Each row is a point on a tangle of strands that fork, close into loops and nearly touch. The rows are in no order.
Two points are linked if the straight distance between their rows is under 104. Some points are linked to none.
z_20: [ 38  16 -31 -35 -41  -9   1  16 -41 -13 -27   8 -34   0  -2 -12  60 -17
   0  36]
z_381: [-36   6  20  10 -41 -10  -9 -16  20  22 -66 -25 -10 -48  -5   8  -7  38
   3 -11]
z_45: [ 27   2  33 -22  -8  15  50 -13  22 -35  20  41   2 -15 -14  40 -49  22
 -45  27]
z_161: [-19  18   3  25 -30 -14 -24   4  43  31 -67 -21  34 -22 -23  -9   1  62
  -4  26]
z_591: [ 35  -8  19  34  16  14  59   9  32   1  -1  53 -42 -72  24  59 -19  27
 -22  11]
z_261: [ 23  29  -1  12 -39 -26  -3  11  -5  -9  19  41  26 -21 -23  43 -33 -35
   5  11]
z_266: [ 15 -10  14 -45 -52   5  18  14  41 -25 -38 -18   6  24 -21   8  -6  29
  -7  40]
z_237: [ 56 -11 -15 -16  32  -6  37  12  14  18  21  50 -11 -73  15  74   6  24
 -12  27]
z_242: [-35  36   9  21  24  18  -8  23 -38  32  35  30  12  63  17 -47  28 -18
  -6 -39]
z_369: [ 44  16 -31  10 -17 -20  15   4 -24  -5  49  61  -8 -47  13  51 -15 -47
   0  15]
z_945: [-35   8   6  -6  28  -4 -14  -2 -18  46  30  16  22  38  -6 -41   6  18
  13 -57]
z_953: [-23 -20 -11 -28 -64 -22  -4   0  38 -39 -52 -54   0  43 -52 -12 -21  17
  -7  13]
z_977: [  1  -4  32 -24   0  -2 -23   2 -11 -49 -15 -11  37  50 -35 -43  -4  26
  -8  -2]
z_812: [-31   4   4  40  20  -1  25  -1  71   1   0  21  48  39   8   1 -22  46
  -7 -57]
z_23: [ -5  12  57  -1 -47 -12 -25 -16 -41 -54 -39 -29 -28  -4   5 -24  -5 -11
  -7 -15]
z_975: [-35 -47 -23  10  32   4 -18 -27 -46  27  39 -53 -48 -34  34 -11 -28 -48
  15 -43]
z_12: [-50   9  -9  -9  -6  19   4  -7  11  32 -35 -19 -17  -9  -5   1   7  28
  -8  -8]
z_165: [-39 -13   7 -38  55  10  -2 -16 -16  29  67 -14   7  79 -27 -14 -30 -30
  -8 -67]
z_582: [-63 -13  -1  -4  -7  19  31  27  64 -23 -22 -37 -11  34  42  -4   3  20
  31 -43]
z_234: [-18  13 -12 -29  17  11   2 -18 -10  29  49   7   0  41 -24  11 -21 -59
 -15 -30]
z_588: [ 23  13 -14  16  49   9  30  59  20  -2  68  52  31  34  22   6  16 -29
  19   4]
z_56: [  0 -10   6  13  52  41 -17 -50 -30  18  33 -20 -24   8 -12 -27  -4 -10
 -50   5]
z_565: [ 35  41  17  32 -89 -35 -23  13 -31 -61 -45  17  -5   4 -11 -36  -6 -31
  21  25]
z_364: [ 70  26 -42 -28 -61 -11  28  30  15 -12  12  62 -42 -11  15  25  52 -34
  -1  57]
z_449: [ 41 -14  17 -35 -14 -26   6 -14 -28 -12 -25   5   7 -55 -11  16  11  23
   3  56]
z_448: [ 16  41  14  69  10  34 -26 -17  31  34 -36  32  40 -21  11 -16  -5  49
 -38  38]
z_315: [ -9  34 -13  52  10  35 -28 -31  32  41 -26   0   7  17 -12 -35   3  11
 -42  39]
z_89: [-25  -1  14  15  22 -25 -64 -21 -78  62  14  -3   8 -33  -8 -19   2  12
  -1 -25]
z_330: [-15 -13  -3   9 -37 -19 -14  -2  65 -51 -41 -47  44  14 -26  -2 -52   9
  12  14]
z_922: [  2 -33  30 -27  16  -2   3  -3 -23 -84  19 -44 -18  32 -23  -6 -22 -39
  -7 -14]
z_145: [-11  12  26  18  35 -20 -53 -14 -31  53  -2  10  47  13 -12 -38  21  42
   2 -29]
z_540: [  9   4 -17  48 -42 -16   4  54  62   2 -42  23  44 -26  15  16  -6  15
  41  40]
z_589: [ 16 -15 -16  48  10   2   3  22  48 -20 -33   0  27 -39  20  -5  -8  17
  30  25]
z_973: [ 74  22 -40 -25 -10  -9  23   7 -19  -7  48  62 -36 -18  16  48  39 -55
   7  33]
z_133: [ 14  34  14  40  24  28   7 -12  44  24  36  56  44  44  -1  13 -23   5
 -33  -1]
z_550: [-31 -14   6  -2  56  21  29  18  54 -12  27   8  29  38  26 -20  -1  38
   9 -50]
z_534: [-15 -58  -5 -77  46 -10 -14 -20  11  41  15 -41  32  28 -46  16   4  38
  17 -10]
z_575: [  8 -47 -22 -36  45   0 -23 -11 -60  15   5 -58 -23 -47   4  -5  40  -3
  17  11]
z_127: [ 72  25 -14   7 -75 -21   7  27  -1 -41 -17  37  -7 -20  12  14  15 -25
  13  69]
z_368: [-13 -12  28   4  19  10 -28 -21 -39 -13  -1 -18   0  35 -26 -48  -8 -12
 -29   3]
z_525: [ 10  33  29  20  -8  13  62  15   4 -26  -4  63 -32 -37  50  29   4  26
 -26 -19]
z_207: [-24 -31 -27   1   8   5  19  10  14  20 -14 -42 -40 -48  21  33   8 -13
  41  -7]
z_989: [-27   0  53 -54  -5   9  10   6   7 -42  -3   0   7  59  -9  -5 -10  33
 -29 -35]
z_835: [ 25   0  16  10  24  38  39 -55  -3 -20  34   8 -57 -12   0  34 -42 -15
 -65   3]
z_627: [-56  13 -15   8   2  36   9 -39  28  32   0 -29 -35  33  -3  -3 -18 -10
 -17 -40]
z_719: [  8  34  21  24  -1  -7 -44  13 -23   3 -68  10  36   0  11 -35  41  79
 -11  26]
z_359: [-24 -13  31   3 -22 -37  -4 -20   1 -33 -23 -37   5 -34 -22  21 -45 -10
  12 -49]
z_600: [ 34 -11  23 -52 -39  -6  37   4   0 -35 -43  15 -20 -12  -7  17  20  51
 -14  52]
z_116: [ -1  17 -29  31  22  -1 -25 -12  60  50  22  26  60  43 -33   9 -25   0
  -5   8]
z_160: [ 24 -16 -10 -60 -12 -15  15  -4 -21  38  -2  -7   4 -30 -34  42  20  24
 -12  35]
z_347: [-10  21  12 -10  12  37  31   2 -12  -4  17  15 -37  33  12 -12  21 -15
 -38  -2]
z_155: [ 11  30 -50  51  12  14 -27   0  51  53   6   8  31  10 -22  -3 -11 -16
  -4  52]
z_29: [-18 -19  36  13 -33 -46 -27 -10  18 -73 -40 -40  41 -15 -31  -3 -52   7
  21 -10]
z_856: [ 36 -49 -12  11  29   6  -3  21  10 -27 -10 -26  14 -10   5  -6   1   1
  19  42]
z_628: [ 29  36  21  21   4  19   1  33  -9   4 -39  28  29  -3  42 -22  54  52
  -3  39]
z_802: [-46 -34  -2 -27  31  -9 -30 -13  17  40  23 -29  29  40 -13 -15   4  20
  40 -38]
z_215: [-48 -51 -32 -36  36  14  29   2  30  34  16 -61 -42  -6  16  14   7 -10
  42 -23]
z_188: [-15 -19   5 -10 -13 -28  15  -4 -12  -9   6 -16 -26 -52  -2  43 -19 -25
  27 -25]
z_829: [-61 -16 -26 -23  43  34  29 -10  54  39  20 -29 -34  41  13  10  -5  -2
  30 -50]
z_885: [ 16  -8 -21   0 -61  18  30  27  79 -35 -53 -26 -26   3   7  12  -7  12
  -6  45]
z_911: [  5 -24 -52  29  50  15 -13  18  18  18  50 -11  33  23   2 -13 -10 -61
  31  13]
z_515: [-22  35 -15  32 -37  -7  -1  13  89  49 -42  12  54  14   2  -2   4  68
   8   0]
z_52: [-33  -9 -11   7 -24  17  42  35  97 -19 -64 -24 -29  17  27   8 -13  29
   9  -1]
z_909: [ 24 -20 -33 -50  -9  -8  30   3   3  47   7  16 -43 -67  -9  75  16   4
   2  25]
z_31: [ -1 -53 -29 -14  39 -12 -41 -29 -82  18  25 -57 -18 -35  17 -22   8 -43
  14 -27]
z_610: [  8   7  37  11 -22  23  51 -62   2 -22  16  28 -41 -32 -11  53 -71  11
 -69   2]
z_596: [ 25  13  20  22  26  23  16 -10  28 -15  18  36   5 -14  12   0 -29   9
 -31  21]
z_682: [  8   8  19   0  -2 -22 -26  11  20   1 -46  12  65  17 -11 -12  13  76
  -5  36]
z_412: [-16  11  -6   2  12 -22 -12  40 -54  22  -3   0 -11 -37  45 -37  55 -18
  37 -27]
z_516: [-43  29  -4  19 -16   5   9  23  48   7 -15  20  49  40   0 -14  -8  31
  -8 -10]
z_661: [ 30  42  38  61   8  20  -8 -29  -8 -28 -13  54  25 -11  10 -16 -17  32
 -44  25]
z_6: [ 19 -30 -19  -9  17   2 -13  24 -46 -14 -11 -28  -4 -45  38 -26  71  -8
  41  19]
z_205: [ 17 -20 -48  43  50  36 -21  -7   9   0  33 -20 -11  -6   1 -36   8 -57
   2  30]
z_571: [-13  -4 -46 -10  19  21  -5   8  30  23  68  -6  24  44 -34  -1 -15 -73
  24 -13]
z_737: [-23  29  45  31 -30 -18   3  21 -28 -63 -20   4 -10  -9  33 -16   4 -19
  18 -48]
z_151: [ -2 -42 -39   0  44  28   6  -2  17 -39   9 -48 -20 -13   5 -20   3 -43
  25  15]
z_761: [  0   1  45   8 -37 -31 -39 -33 -79 -11 -17 -30  -6 -37 -35 -19 -19   8
  -5 -16]
z_391: [-37 -25  23  -7 -13 -29 -48 -28 -72  36  -1 -30   1  -7 -45   1 -11  -6
  -3 -40]
z_739: [ 33  45 -11   5   2   9 -13  27 -34   6 -15  14   0  12  16 -30  69  -4
 -14  39]
z_280: [-56  -4 -15 -24  45  32  52  22  40   6   8 -16 -18  51  37 -29  24  10
  21 -45]
z_5: [ 34  22 -23 -36 -14 -22  -3 -13 -96  11  49  47 -46 -29  14  30  25 -39
 -10 -25]
z_929: [ 11  -6  -6 -31  -5 -44 -11  -9 -91   6  24  -1 -48 -73  29  23  29 -21
  15 -41]
z_353: [-18 -15   4   6  -6 -41 -22  17 -73   7  10  -6 -14 -65  37  -3  16 -33
  52 -57]
z_521: [ -9  -8  -9 -18   2 -16 -24   3 -49  17  46   7  -7  65 -34 -30  11 -66
  -1  -9]
z_420: [ 62  21  15  27 -60 -23 -17  11 -11 -32  -6  19  25   9 -14   3 -19 -25
  15  53]
z_846: [ 28  25  -7 -39 -37 -39 -16  17 -77   4  18  28 -31  -1  14  -3  66 -37
   4  -7]
z_507: [ 29 -19  -5  28  35  34  -8 -71 -17   5  29 -17 -44 -22  -8   9 -38 -26
 -62  29]
z_686: [-59 -46 -25  16  48  32 -19 -50   0  55  34 -67 -39  12  31  -1 -28 -20
  13 -66]
z_576: [ 59  -9   6 -50 -14  -7   5  46  26  -7 -19  18  67  67 -33  36   6  43
  13  65]
z_666: [-54 -12  29 -75  18  -5  13  -1 -12 -20  28 -12   8  75 -28 -19 -12  -9
  -9 -59]
z_149: [ 18  62  42  44 -55 -19   1  20 -40 -65 -19  43 -10 -10  15 -24  -1 -15
  10  -9]

A piece is all that can be reached along the links. How many separate loops has the piece of each point below (a circle has one, a figure eight two, a Y none), and how many tips (points with one link)?
z_661: loops 1, tips 2
z_12: loops 2, tips 2
z_945: loops 1, tips 2

A fork is a point with three links, a tip a point with one. Leave the first point through the second and follow the links. Name the first fork or tip that comes.
z_666 / z_989: z_596
z_145 / z_89: z_420
z_975 / z_31: z_161
z_161 / z_682: z_686

A tip is a point with one link. Name the tips that can be reached along the links from each point below, in the order of the rows.
z_977: z_540, z_521
z_280: z_525, z_686
z_23: z_242, z_534
